Each row is a point on a tangle of strands that fork, close into loops and nearly touch. The rows are in no order.
In the rows, 128 means zero.
Two points are linked if the straight distance between their rows is under 133. Some points are linked to none.
K554: [160 122 126 109 102 144 111 148 161 141 108 167 128  96 141  99 145 150
  88 128 142 105 131  98 145 141 100 135 132  82  99 103 110  83 116  96
 122 125 132 142 124 155 117  69 112 142 188 102  82 118 130 152 117  89
 106 155 115 132 126 119 121 152 174  95 152 179 113]
K673: [ 88 100 126 173 180 144 156 167 118 104 141 140 112 151 111 173 116 111
 136 109 109 134 134 169 131 134 165 125 150 153 167 143 113 136 130 181
 114 114 138 148 117 123 136 146 133 107  85 126 178 117 146 123 138 140
 104 110 131 125 143 124 132 148  98 160 108  89  82]
K471: [124 137 124 106 143 125 117 142  58 111 126 111  96 135 143 182 152 112
 116  95 146 139 145 147 113 169 172 133 148 188 156  82 130 107 139 142
 134 137 133 159 103  81  88 145 187 122  61 146 125 146 143 127 131 191
  58 124 170 137 175 169 130  87 126 143 118  93 125]
K890: [149 140 143 113 131 104 119 128 131 141 173 123 193  62 135 114  84 135
 139 131  99 170 150 133 124 121  85 111 144 150 153 129 156 181  74 155
 148 124  96 113 133 133 124 181 121 124 104 145 120 135 120 174 156 142
 137 103 134 167  85 145 127 133 136 144 152 142 148]
K20: [ 96 104 153 142 153 127 164 160  85 143 146  82 138 127 107 109 105 122
 123 133  91 138 142 112 106 109 118 130 120 120 142 178 141 178 126 155
  95 120 114 121 131 163 144 156 120 118  82 118 142  81 122 122 145 113
 174  98 139 151  90 138 131 163 109 162 125  75  91]
K330: [140 130 112 136 128 149 118 162 157 126 141 173 161  80 134 136  98 127
 130 129 102 118 150 138 126 151 114 128 145 120 164 132  92 134  83 157
 144 104 115 157 115 117  98 132 107 111 105 120 137 116 152 158 156 139
  94 122 114 180 113 138 130 153 134 136 135 180  99]
K228: [ 98 122 120 126 154 155 149 171 107 108 130 150  93 141 122 162 141 122
 115 105 143 112 127 145 121 156 168 130 151 157 146 111 112 102 141 140
 110 102 168 148 103 113 107 120 156 119 112 122 152 160 141 109 121 153
  70 107 145 132 166 127 132 123 127 122 112 122  96]
K826: [154 141 156 115 162 106 133 109  96 136 113  87 112 131 139 110 145 129
 105 176 124 165 116  90  88 100 140 130 130 128  98 121 155 117 144 106
 135 139 159  84 116 102 122 154 155 143  77 143  84 135 102 113 116 119
 141 121 163 117 121 137 118  93 129 136 122  65 128]
K375: [ 98 105 133 130 171 123 124 128  65 122 121 104  93 156 142 190 147 103
  95 113 144 178 125 167 104 151 166 130 156 175 182 113 155 122 174 128
 108 114 134 135 120 110 131 159 181 103  59 116 122 151 142 101 127 159
  99 107 181 110 179 142 137  71 119 163 116  28 125]
K8: [ 82  70 122 125 140 120 130 125 111 120 170 143 174 112 130 173 100 116
 141  89  95 160 145 193 129 125 140 104 148 174 139 139 167 166  94 163
 129 130  88 146 117 131 154 183 121  92 102 155 160 151 130 153 171 155
 115 108 157 117 137 131 140 157 101 167 128 108 111]
K363: [209 167 149 123 103 101 109 113 156 136 140  96 178  62 145  90  92 164
 133 129 130 148 137  97 134 124  72 110 130 108 149 122 130 158  91 118
 135 143 111 122 152 156 106 133 122 162 140 107 117 108 109 156 136 118
 150 151  96 149  77 159 133 128 157 107 175 164 179]
K102: [123 125 133 145 160 124 117 118 107 108 118 119  96 152 132 169 133 122
 123 129 140 152 125 155 112 126 173 126 137 162 137 111 123 112 138 144
 132 123 154 133 110  84 116 147 166 124  70 145 139 142 152 115 124 152
  93 120 163 117 168 133 127  96 107 142 108  79 114]
K672: [160 133 114 113  82 111  76  92 174 122 114 140 149 122 139 112 135 129
 156 129 145 108 152 148 153 119 106 106 118 111 101 103 138 148 106 107
 167 129  90 123 138  95 157 105 117 137 168 152 127 160 104 155 120 117
 145 163  97 104 129 137 119 125 126  75 160 209 190]
K395: [ 72  88 126 150 156 173 171 203 106 137 134 156 145 124 118 133 111 108
 117 108 101 106 129 154 145 143 148 125 150 112 171 152 119 142 142 151
  76  99 147 119 122 172 129 116 119  95 143  92 170 114 135 106 132 114
 105 100 130 123 123 114 123 172 117 151 109 119  88]
K608: [128 118 118 112  75 130 116 123 173 144 113 171  93 160 143  98 149 144
 106 127 157 105 129  80 152 151  98 155 108  88  85  96 100  63 142  93
 125 147 125 175 141 180 155  57  76 142 220  91  89 119 147 148  98  90
 129 163  96 121 111 100 124 153 154 107 135 163  99]
K753: [162 124 124 133 108 119 130  77 115 140 122  77 122 164 117  74 143 133
 166 150 157 126  86  96 121  79 142 124 105 118  81 146 143 139 151 122
 110 180 163 128 124 151 144 128 124 157 173 142 149 127 105  66 131 104
 170 159 128  93 114 120 168 145 105 117 118 109 166]
K546: [124  87 128 141 132 117 135 115 108 133 157 102 149 149 122 114  93 120
 166 131 128 141 117 136 122  91 146  94 118 115 121 163 163 168 131 154
 105 148 124 121 117 152 157 141 118 115 125 158 169 115 108 107 143 118
 154 122 138 106 121 122 164 164  86 149 123  83 139]
K98: [ 73 125 139 130 193 149 159 180  77 119 116 123  80 159 116 186 172 112
  94 100 135 138 123 145 119 163 157 156 146 173 198 122 130 103 195 119
  87  88 168 125 125 125 114 135 171 102 113  83 139 146 127  74 118 160
  97  76 155 125 161 117 135  84 141 150 108  78 118]
K355: [189 132 136 113 108 123 124 128 131 150 116 120 148  89 147  76 127 145
 115 142 137 122 123  82 140 123 101 118 124  79 104 133 146 122 107  92
 104 150 147 120 134 169 122  95 122 154 193 118  99 114  92 115 123  81
 152 172 111 113 102 125 142 152 140 102 148 159 150]
K402: [134 123 145 114 148 109 130 146 106 148 174 117 172  68 131 116  95 138
 117 144 100 171 148 127 109 114  94 111 145 152 146 136 148 187  83 155
 137 118 104 128 122 128 130 194 124 122  77 147 114 123 130 175 156 143
 130  98 141 170  88 155 122 134 126 150 149 114 118]
K729: [150 112 119  95 101 128  92 121 147 135 115 163 170  95 143 110 126 126
 131 137 127 114 146 145 148 137 116  99 125 108 116 113 144 147  98 105
 149 124 100 113 124 115 131 114 120 124 170 149 123 162  99 139 127 109
 126 146 119 106 129 127 125 138 138 100 153 195 170]
K528: [134 116  93 116  57 112  73  93 185 143 109 169 128 143 128 131 144 131
 141 120 159  78 186 138 154 142  95 114 132  95  90  90 101 126 153 100
 189 122  57 159 159 103 174  85 103 129 168 117 103 165 117 173  94  99
 148 163  78 120 134 131 115 121 157  75 166 224 168]
K533: [ 88  98 158 149 169 105 135 111  92 135 150  83  98 177 107 157 106 125
 135 118 107 175 127 141  90 100 141 121 128 154 135 172 166 170 175 138
 116 141 101 113 132 140 163 156 138 107  44 122 140  95 123 102 126 141
 175 102 156 113 124 135 134 110  98 175 122   4 114]
K759: [111 142 127  88 149 149 136 173  52 107 135 117  89 130 134 177 157 110
 110  73 146 127 145 133 127 185 173 137 142 181 171  78 136 101 156 129
 116 124 144 157 102 100  76 131 178 117  83 136 126 144 132 121 121 202
  50 109 157 141 181 169 131  94 126 145 119 103 116]
K526: [ 88  85 113 111 107 115 110  99 138 137 164 155 202 127 134 158  96 105
 173 110 105 155 150 198 146 114 129 108 135 159 135 137 172 173  90 144
 141 126  85 119 117 112 164 159 102  91 149 163 178 174 121 147 153 134
 139 119 131 102 143 127 138 152  96 148 131 162 155]
K302: [100 144 121 134 149 163 157 183 123 112 111 137  92 135 117 138 152 129
  96 122 138 109 115 125 123 149 149 147 144 145 134 111  95  90 140 130
 108 105 174 132 106 119 102 113 143 132 121 109 128 128 149 123 127 134
  84 105 138 155 143 133 112 131 139 118 113 130  84]
K776: [141 120 121 108  87 132 107 140 181 154 109 171 106 124 137 105 154 157
  82 120 153 108 133  78 146 153  97 160 125  88  90  84 101  64 137  94
 132 134 128 160 140 172 136  61  89 151 207  83  66 112 140 169 108  92
 107 160 103 136 115 103 121 149 180 101 153 169  99]
K278: [129 107 106 125  62 119 116 100 181 134 131 175  84 183 150 105 148 140
 123 136 176 100 138  90 160 150 106 146 106  91  65 101  87  63 150 102
 141 157 110 196 148 166 181  70  72 144 215 102  96 139 156 153  87 101
 145 169  79 120 118 101 129 141 141 104 131 163 111]
K728: [119 138 119 134 105 132 158  79  95 151 101  69 116 179 118  80 161 127
 159 148 142 105  69  86 108  85 151 142 104 128  94 165 147 130 169 108
 101 182 154 115 143 172 126 134 124 143 180 128 142 117  99  46 127  95
 180 157 145  81 109  90 144 145 124 147  91  87 161]
K876: [ 64 184 130 144 156 161 189 173 112 106  97 113 101 147 110 144 179 129
  81 124 104 107  94 117 131 127 120 192 113 149 150 135  86  86 159 113
  87  87 170 104 141 145  89 137 130 124 139  83 125  82 147 113 122 136
 128  82 122 148 146 111  81 112 151 145  94 123  74]
K427: [157 129 155 131 153 106 105  83 121 119 130 100 110 154 131 132 126 127
 144 155 146 173 118 129 118  90 157 112 114 146  91 120 153 124 132 130
 143 144 158 104 115  84 135 151 158 138  83 163 127 142 128 108 127 141
 130 130 158  91 151 128 135  96  96 132 120  73 144]
K751: [157 152 141 110 110  99 105 107 143 139 164 131 213  63 131 114  72 136
 157 124 104 172 157 142 135 114  81 114 136 160 151 115 162 178  76 150
 152 118  89 100 136 140 120 170 112 126 128 141 123 152 110 170 149 137
 151 110 123 155  82 145 117 121 141 131 165 158 183]
K83: [102 107  84 149  89 156 134 142 172 117 143 206 110 141 135 124  96 125
 139 114 156  71 133 146 141 177 130 141 133  97 117 130  80  91 143 151
 141 107 111 175 123 132 135  80  90 119 152 114 146 163 177 144 107 122
 116 144  68 150 160 126 136 141 124 109 107 178  93]
K34: [103  90 119 145 151 128 137 139 119 110 152 140 137 126 126 175 107 114
 144 102 107 150 139 178 125 133 156 105 150 167 149 133 143 155 102 175
 142 125 120 154 116 104 135 173 133 104  78 151 162 135 144 148 152 157
  98 117 143 121 145 138 138 147  93 161 122 101  94]
K810: [110 126 105 157  95 159 145 140 157 118 137 185 116 162 127 105 111 120
 157 124 130  97 124 127 152 150 121 149 120  92 134 138  82  83 140 150
 122 125 139 176 130 157 131  77  82 125 157 107 151 124 173 127 122 107
 139 147  84 141 133 120 142 159 107 123 103 153  84]
K290: [166 151 125 130 132 113  82  83 158 106 108 121  88 140 118 142 146 133
 150 133 160 130 119 139 131 119 150 127 121 152  82  84 118 112 107 136
 178 141 136 136 125  42 123 132 169 154  91 179 107 142 160 148 123 170
  99 147 140 124 152 135 122  95 125  98 133 134 137]
K54: [146 116 112 128  70 128 101  95 189 124 131 174 100 164 145 115 129 148
 137 130 172  92 144 110 154 145  98 130 109  80  78 106  96  88 143 113
 158 150 101 183 141 131 172  79  87 146 191 123 106 140 154 161 100 110
 143 172  87 123 134 127 138 130 137  95 137 184 131]
K194: [113 131 107 104 136 141 131 138 121 117  98 144  84 155 141 142 167 134
 105 120 168 100 117 133 131 152 169 128 129 147  85  90 110  82 155 116
 120 125 146 135  99 103 110  92 160 142 149 148 111 195 121 107  99 153
  70 131 148 102 172 106 107 108 137  94 127 122 123]
K10: [111  74 120 135 131 111 135 107 114 134 175 123 177 139 126 134  78 114
 172 111 115 150 130 166 132  94 140  83 119 121 127 164 171 181 115 158
 111 144 101 133 116 145 172 150 106  98 132 159 184 125 112 127 145 129
 144 121 131 101 124 124 163 176  78 152 129  97 141]
K862: [175 144 120 112 139 118 106 138 130 139 117 118 122  69 127 116 149 142
  91 136 127 108 121 101 113 139 116 126 136 134 130  83 117 119  89 117
 156 134 135 122 121  93  95 134 170 145  95 147  83 124 133 166 142 137
  78 132 146 173 117 160 100 123 172  97 160 162 134]
K53: [ 87  66 117 125 127 114 131 109 121 131 179 144 190 129 132 165  83 114
 162 101  99 156 142 189 138 105 136  88 131 151 135 155 177 172  96 155
 126 139  86 129 117 135 172 169 102  90 136 163 175 150 119 144 154 141
 134 116 142 103 138 123 150 167  87 164 124 121 138]
K793: [127 115 125 131 143 140 127 161 126 130 143 145 163  79 134 136 101 127
 118 130 104 134 143 140 122 143 124 120 148 142 162 133 116 150  80 161
 131 112 119 144 111 112 107 159 126 112  88 127 135 121 147 160 160 148
  97 108 137 175 109 148 128 150 128 146 136 153 101]
K156: [101 154 152 134 139 143 174 143 101 120 106  90 107 153 112 112 147 127
 106 154 109 128 100  94 115 109 129 158 112 131 129 157 123 103 149 116
  94 129 164  94 127 157 111 135 131 140 126 109 124  84 118 102 132 105
 161 113 149 126 120 114  99 124 130 150  94  99 105]
K221: [210 149 146 113  99 110 108 111 151 138 125 119 161  73 143  91 113 164
 130 134 137 134 137  92 145 129  80 117 119  87 127 118 134 139 100 107
 123 146 126 130 149 167 117 104 112 159 178 108 110 103 104 137 127  92
 147 173  96 133  94 143 146 141 151 103 163 175 168]
K451: [152 144 108 113 121 137 108 141 150 119 107 145 101 104 125 124 156 141
 100 121 145  97 123 112 115 149 130 132 134 131 105  83  99  86 102 119
 154 131 131 142 115  98 106 102 152 149 122 139  86 134 142 165 126 136
  79 134 139 167 135 139 109 127 161  91 146 159 107]
K401: [117 102  86 100  60 122  74 110 168 143 110 177 130 145 141 124 147 119
 141 121 148  69 183 153 147 151 107 119 135  95  85 105 112 133 143  96
 171 111  61 141 131  99 164  86 102 123 175 126 123 186 107 152  91 105
 131 153  87 111 150 128 115 131 148  76 148 232 163]
K961: [160 115 125  96 110 136 111 132 147 159 103 159 134 101 149  85 146 148
  85 133 143 105 122  82 147 132 104 131 126  71  81 112 131  98 124  79
 105 135 130 128 126 166 127  65 108 146 219 105  80 122  94 127 110  76
 121 178 115 105 122 105 121 162 158  99 155 171 131]
K298: [ 96 100  84 150 101 155 133 135 161 116 148 199 119 142 138 141  97 114
 161 112 143  78 137 169 140 170 151 134 137 117 128 140  96 117 129 161
 140 113 118 162 119 112 146  99 104 115 140 139 166 170 165 141 118 137
 110 142  77 134 165 131 136 139 105 113 110 179 100]
K637: [ 97 145 145 133 124 140 187 123  86 133 109  65 118 156 116 109 143 123
 121 144 102 111  98  84 111  99 126 167 102 129 124 175 138 136 158 122
  95 149 145  97 141 174 113 147 131 141 131 114 123  74 111  82 131 107
 180 116 148 126 105 101 114 129 128 157  91  88 111]
K479: [174 156 115 127 109 114  81  93 160 116 110 123 109 112 109 132 146 132
 146 121 137 116 125 142 133 122 131 117 125 158 105  72 124 133  95 132
 196 140 111 124 135  56 135 128 168 145  93 178 100 146 146 170 135 156
 103 149 132 139 129 149 118 108 135  83 158 169 158]
K507: [ 64 196 106 143 149 141 166 141 121 108  98 124  92 184 117 155 197 119
 112 128 118 130  82 128 140 139 138 166 100 155 142 146  82  69 173  86
 106 100 159  98 159 138  90 121 131 129 165  85 128 111 141  91 102 147
 130  96 136 106 148  78  98  72 136 143  85  86 113]
K974: [148 110 142 129 135 103 132  97 109 136 151  88 134 141 123 106 104 127
 157 143 137 154 109 119 113  81 141 100 121 125  99 149 168 163 128 139
 128 154 141 107 118 132 149 148 136 134 118 165 147 131 104 108 140 125
 155 126 139 101 122 127 163 137  91 129 122  78 147]
K920: [143 123 150 128 158 107 128 101  96 128 122  96 108 145 138 135 129 129
 121 158 130 175 114 120  99  99 156 114 128 137 104 130 163 128 147 114
 133 137 151  93 112 105 129 153 157 125  76 152 105 143 114 104 120 127
 131 118 167  98 137 128 128  91 116 144 114  51 135]
K782: [165 151 118 138 108 134  96 124 187 123 128 169 155  85 121 135  94 133
 149 124 108 114 149 141 131 143  99 124 138 114 161 118  94 129  90 155
 174 112 103 158 142 109 100 122 103 118 112 127 123 106 154 178 149 145
 112 135  91 184 110 157 143 138 140 124 145 197 131]
K875: [156 124 105 121  67 120  84  90 195 134 117 164 106 149 138 130 145 149
 130 123 170  85 166 116 159 137  93 125 119  87  81  92  99 110 148 107
 184 141  75 168 159 116 178  80 101 143 178 124  89 148 136 181  91 108
 147 179  81 124 124 126 128 117 162  81 156 204 158]
K960: [ 72 129 101 163 176 146 161 168 117 109 146 166  73 168 102 184 146 111
 146  99 155 113 123 165 136 174 171 146 148 168 157 128  96  91 168 156
 113  97 175 152 124 118 129 118 152 119 118 115 171 165 158  94 107 160
  92 107 120 123 178 106 140 112 110 129 101 108  95]
K190: [112 121 157 142 162 109 123 100  96 136 134  81  98 173 127 143 117 121
 124 147 127 193 118 130  94  95 148 128 130 148 128 159 165 145 170 126
 128 135 128  99 122 118 149 155 148 122  48 132 121 118 126  95 123 141
 163 106 167 106 132 128 134  82 104 166 109  17 127]
K103: [158 117 135 117 117 100 116  89 133 123 149 114 151 121 136 115 105 124
 155 132 137 149 118 138 137  94 131  92 117 130 101 129 166 168  98 137
 145 143 125 102 121 104 153 143 136 131 129 176 151 142 110 135 141 133
 144 132 125  99 129 136 153 138  96 119 135 126 158]
K291: [171 135 140 115 122 134 143 124 111 152 113 111 133 110 136  73 136 130
 112 149 129 117 100  78 129 108 122 123 116  89  94 137 153 112 122  98
  98 153 162 106 125 167 124 104 126 147 180 124 104 118  87  99 126  75
 161 160 126 103 111 121 135 157 132 116 130 133 137]
K238: [125 116 120 139 115 161 136 155 139 124 131 169 154 124 134 103  99 118
 142 130 115 109 135 132 148 138 120 129 125  79 150 151 101 117 119 141
 101 115 136 151 112 158 118  88  93 115 157 110 154 107 149 122 133  94
 125 137 109 142 126 125 146 176 115 135 117 152 100]
K178: [140 150 164 112 147 112 153 124  87 143 126  61 111 131 123  97 130 134
 113 166 118 159 125  75  79  88 120 145 121 119 102 152 159 150 147 110
 123 139 154  81 127 136 131 160 143 146  79 133  95 105  94 106 123 116
 176 107 147 127  96 144 125 108 130 149 118  69 113]
K948: [ 98  99  83 110  64 134  88 121 165 135 123 187 149 142 136 135 120 107
 159 116 135  74 175 174 140 164 130 124 137 118 105 119 106 134 125 115
 166 100  77 147 117  94 146 106  99 104 156 131 153 196 133 147 110 124
 125 139  86 125 154 138 125 140 131  95 131 230 149]
K341: [152 125 115 118 115 147 113 147 151 115 117 164 127 104 134 121 128 136
 117 125 135 100 123 129 132 141 129 115 132 118 118 107 110 110  97 128
 147 118 128 139 111 106 115 106 127 134 133 138 114 141 140 152 134 130
  93 133 126 151 136 131 122 139 150  99 138 170 115]
K873: [167 130 147 126 121 125 122 141 134 138 148 130 187  74 134  97  92 136
 137 141 111 140 143 112 133 123  91 115 136  92 149 150 123 151  89 141
 114 122 122 131 129 158 110 130 106 132 134 120 131 103 124 137 146 110
 140 127 112 158  93 144 141 164 125 133 144 148 130]
K214: [ 72 103 142 146 185 131 150 155  77 119 114 115  90 161 123 196 147 107
  89 111 126 158 122 164 113 153 157 139 162 167 194 135 145 130 185 128
  92 106 138 119 130 133 139 150 164  93  79  93 143 133 133  85 126 145
 114  86 167 116 162 118 128  88 129 167 111  37 121]
K229: [158 143 132 126 105 118  91 110 176 122 138 156 191  89 123 135  87 133
 172 123 106 133 159 155 143 127  92 115 128 130 155 123 122 160  84 151
 168 124  94 131 138 111 115 138  98 116 134 142 146 136 132 163 151 142
 137 127 100 153 107 140 138 135 122 129 149 195 162]
K701: [ 98 109 158 128 161 133 167 178  86 137 134 104 139 102 117 129 116 131
  90 144  98 143 136 124 108 123 128 131 143 126 147 152 135 157 113 142
 102 106 138 114 122 144 131 163 129 115  78 115 123  97 127 134 145 118
 134  94 145 150 104 144 116 150 125 162 120  84  83]
K592: [160 140 148 139 140 114  99  83 146 107 118 110  99 146 127 128 136 132
 146 151 154 154 113 127 130  99 148 119 118 140  83 109 127 114 121 129
 158 146 155 119 114  70 128 132 153 155 102 168 122 134 142 127 125 151
 122 142 140 108 147 132 126 102 107 119 130 102 135]
K909: [190 131 125 123  92 112  95  84 172 123 118 115 117 132 147  90 149 157
 140 136 169 116 123 100 156 110 102 118 105  90  77 110 139 120 126 101
 137 169 118 151 137 133 165  91 118 167 204 138 111 135 101 133 108 110
 152 191  96  99 118 125 146 126 137  72 161 173 174]
K425: [ 71 194 121 144 137 134 176 115 113 110 103  94 102 181 134 145 182 116
 114 138 111 134  73 108 135 128 147 164  81 146 141 170 100  81 171  83
 106 124 144  89 164 148  92 130 130 132 162  94 127  83 123  83 109 144
 155 111 143  93 137  75  86  67 124 156  79  73 132]
K472: [169 160 145 117  99 105  95 101 165 125 144 141 209  72 127 118  74 143
 170 120 110 147 163 141 146 123  80 118 128 133 158 119 140 169  85 147
 152 122  85 117 148 143 104 149 101 123 151 132 141 137 115 155 147 127
 148 128 103 146  93 140 123 132 138 127 162 184 191]
K902: [120 136 157 122 143 114 167 125  82 148 131  56 118 148 108 102 124 134
 125 151 107 148 120  89  78  88 116 149 115 125 111 174 161 178 162 127
 112 140 126  96 136 160 138 165 136 132  81 132 120  88  99  87 124 120
 195 105 139 135  89 134 140 117 125 149 118  50 106]
K808: [190 158 134 123 139 117 112 128 155 143 127 112 130  60 132  95 140 150
  90 142 122 126 120  94 121 127  98 122 133 111 134 100 118 123  85 118
 151 138 139 117 140 108 114 137 148 160  99 130  83 104 132 177 140 121
 108 140 131 176 102 158 110 128 166  93 169 159 142]
K738: [135 130 136 121 124 140 161 116  90 151 104  95 121 143 124  82 142 123
 130 152 122 113  87  76 111  99 142 131 123 104  94 151 161 126 147 101
  95 158 162  96 131 167 126 123 127 136 167 129 120 114  84  77 121  83
 174 145 145  91 112 104 134 146 122 134  99 102 142]
K982: [ 54 137 105 160 172 160 174 174 120 118 130 170  86 178  90 160 156 111
 134 107 128  97 103 158 147 155 153 145 137 144 162 141  96  95 183 142
  96 108 176 123 138 145 133 113 132 113 155 103 175 140 155  82 108 140
 107  92 116 111 163  82 132 127 123 132  91 110 101]
K477: [ 85 151 151 123 136 136 198 119  74 143 104  71 108 159 138 121 138 118
 106 147  99 104  81  76  94 108 139 179  99 123 124 187 162 136 180 101
  86 142 129  75 149 180 106 152 132 127 132 111 106  84  95  75 108 121
 183 106 149 111 107  94  98 100 137 160  81  65 128]
K323: [102 104 149 140 149 119 166 129  85 141 140  69 124 149 100 106 109 126
 134 135 102 137 125 110  96  98 124 128 119 128 122 179 159 182 152 150
 102 140 117 112 133 167 145 152 125 122  87 128 143  81 112  96 141 114
 183 103 143 139  87 128 143 149 107 155 117  50 106]
K864: [170 136 128 116  99 137  99 137 174 132 117 169 143  89 134 119 119 144
 115 125 135 107 144 120 137 154  95 123 129  89 130 114  97 107 104 114
 148 119 114 145 133 130 112  90 108 132 152 114  98 117 143 161 128 110
 109 148 108 155 117 130 130 138 164 101 149 190 127]
K107: [ 80 122 126 186 185 144 158 148 123 103 134 137  93 178 101 178 130 108
 148 117 115 144 129 161 139 130 173 143 140 154 164 147 104 116 153 171
 114 119 153 137 127 123 136 138 137 115  88 121 184 121 160 104 126 146
 125 107 132 117 153 115 130 122  97 161 103  78  87]
K227: [114  99 130 141 159 112 128 121 114 110 141 121 116 135 127 180 116 119
 130 108 122 165 135 171 117 122 159 118 145 174 141 122 138 144 117 166
 145 129 134 141 118  92 133 171 156 112  48 148 151 133 147 133 143 162
  99 119 151 116 160 140 142 124  97 163 113  76 101]
K752: [162 139 113  86 108 134  86 151 128 164 105 144 161  49 132 115 156 140
  97 119 132  91 144 118 127 163 119 122 137 130 129  87 130 129  93  99
 156 118 100 119 125 114  89 104 148 137 144 129  73 153 110 157 141 136
  87 133 144 154 108 135  93 146 196  99 182 197 161]
K994: [ 78  99 156 156 162 123 161 132  89 126 136  81 102 174  99 146 112 120
 129 124  97 146 125 123 104 106 144 128 124 146 142 175 154 169 170 148
 101 141 106 108 133 155 154 150 129 107  70 122 154  86 115  93 132 124
 177  96 151 120 114 119 124 126 106 168 110  25 113]
K151: [ 71 152 125 187 183 141 165 147 121  98 125 127  88 191  95 179 151 108
 141 127 115 138 113 152 137 131 160 155 124 157 167 159 100 107 172 150
 105 116 151 122 142 129 125 133 137 121 109 101 171 109 163  89 120 146
 137 103 137 119 151  92 111  97 111 163  90  72 102]
K999: [151 128 118  95  96 133  86 127 159 140 110 179 172  81 136 126 120 141
 129 125 131  93 167 146 140 155 102 114 129 100 129 108 115 133 101 109
 152 112  95 129 128 128 105 104 111 118 168 118 118 146 124 151 129 113
 114 140 111 133 121 130 119 144 164 105 159 214 160]
K979: [ 91 135 141  99 172 154 152 191  52 121 129 113  87 129 124 170 170 119
  91  80 149 132 131 133 127 175 163 143 140 165 180  93 135  98 183 116
  81  95 170 138 115 119  89 130 178 108 107 100 121 149 118  91 116 179
  64  87 154 135 170 151 130 101 141 144 123  91 114]
K509: [198 169 145 122 122 113 101 117 163 146 136 121 165  43 138  95 113 158
 108 136 114 136 136 100 130 133  78 110 137 108 155 111 123 142  83 116
 151 135 117 121 155 134 102 135 125 154 118 115  92 107 125 179 139 122
 122 144 111 172  85 156 110 124 178  98 174 180 172]
K797: [116 100 102 126  93 142 108 125 163 120 137 192 152 130 145 129  98 118
 160 123 127  89 153 166 145 145 128 120 129  95 129 139 108 134 109 134
 142 115 100 150 119 119 134 107  95 113 155 144 166 160 140 142 127 124
 120 141  91 125 152 127 138 143 109 116 123 196 130]
K279: [ 68 175 118 161 173 147 161 146 115 102 111 128  91 190 108 175 182 111
 126 130 119 138  96 146 138 141 152 159 117 164 165 150  91  85 181 116
  99 102 160 109 145 130 114 124 142 118 134  89 148 122 154  79 107 150
 123  89 145 112 155  81 108  74 129 152  92  85 115]
K627: [ 78 172 136 134 139 131 186 110  93 129  95  78 109 171 145 133 163 112
 113 141 101 118  65  91 106 119 147 164  92 138 142 181 137 104 182  78
  90 137 140  80 160 166  97 139 131 129 154 102 113  91 101  70 106 134
 165 109 155  90 126  77  89  69 130 167  75  64 144]
K466: [140 113 133 114 115 147 122 148 137 140 131 163 175  92 142 105 100 126
 126 136 118 114 144 134 140 137 112 110 133  81 131 144 119 134  99 120
 110 112 127 128 116 152 112 106 104 115 164 121 141 122 121 128 134  98
 118 137 118 130 118 122 136 163 129 132 132 165 134]
K448: [189 135 133 124 111 115 118  87 146 125 119  93 120 141 134  77 139 140
 149 150 161 131 101  99 137  92 121 117 107 101  79 124 141 122 126 111
 124 169 149 130 127 133 155 112 127 166 182 150 125 134 102 105 127 109
 160 174 117  96 112 128 155 137 112  96 138 141 163]
K984: [118 125 129 131 165 127 113 123  79 113 117 114  91 157 142 182 151 112
 114 115 156 167 131 163 106 147 180 135 140 177 152  95 135 104 152 137
 125 127 144 139 109  84 107 147 182 121  66 135 125 162 147 108 122 171
  78 125 175 115 179 139 131  73 123 146 110  68 126]
K172: [108 138 144 131 146 149 161 169 112 123 105 116 105 133 118 118 148 130
  90 143 114 121 105 112 122 121 135 148 135 125 126 133 109 100 136 119
  98 112 177 103 117 137 106 124 137 127 122 109 119 102 130 114 128 108
 120 111 144 137 133 121 103 134 139 128 105 116  90]
K523: [117 108 143 127 155 122 145 161 108 139 153 118 155  80 122 126 105 125
 104 138  98 158 143 131 109 122 121 114 149 138 150 145 129 169  90 156
 119 113 123 131 114 127 132 177 121 116  72 132 130 110 128 158 157 131
 118  98 140 164  99 152 124 155 118 160 133 105  99]
K350: [146 166 137 146 136 135 138 152 151 117 117 110 108 112 108  97 142 139
 101 154 118 131 113  95 122 120 109 161 126 116 143 120  87 101 107 135
 127 122 162 137 117 117 109 129 115 146 103 108 104  73 159 160 144 111
 130 129 122 186 119 150 112 147 144 125 128 152  83]
K100: [176 136 120 132  86 107  81  75 179 119 121 117 122 143 146 100 137 139
 157 132 164 115 129 124 163 101 111 110 106 102  81 108 143 137 124 114
 152 148 103 137 142  98 174 101 120 164 185 153 127 147 110 146 116 122
 160 183  93  91 129 137 142 111 125  69 157 193 182]
K35: [190 154 149 129 116 105 122 128 136 137 156  84 174  70 137  79  85 152
 137 138 121 156 139  89 118 113  75 124 131 107 151 143 126 173  94 142
 122 132 125 126 142 155 118 150 114 159 116 116 119  91 120 151 147 120
 151 130 102 169  77 164 150 142 131 122 161 140 142]
K725: [122  97 121 107 108  94 110  93 135 132 152 134 176 132 138 138 113 112
 160 125 123 148 138 172 146 105 136  96 121 151 116 126 180 170  89 127
 152 131 100 105 120  98 162 153 124 105 146 182 165 165 107 139 143 135
 137 134 131  96 141 132 140 142  96 125 131 155 164]
K604: [164 146 115 130  98 117  83 103 170 114 126 138 149  99 116 130 115 123
 158 123 126 125 136 156 144 124 119 112 132 141 134  99 131 147  81 140
 185 127 106 124 135  76 133 132 131 129 118 160 121 145 144 170 143 149
 116 139 113 149 119 145 137 122 132 103 150 191 158]

A fork is a point with three links, a tip a point with one. Leave the first point through the second and follow the links. Name the first fork or tip that comes.
K302, K172 => K34
K151, K279 => K982
K728, K753 => K864
K341, K451 => K363

Name the points in between on the shortest way along the links from the first point to the second, in order.
K701, K472 => K523 K402 K890 K751
K54, K797 => K875 K528 K401 K948
K228, K53 => K302 K172 K156 K637 K477 K627 K425 K507 K279 K151 K107 K673 K34 K8
K528, K672 => K875 K54 K278 K608 K776 K554 K864 K999 K729
K728, K554 => K738 K291 K355 K961
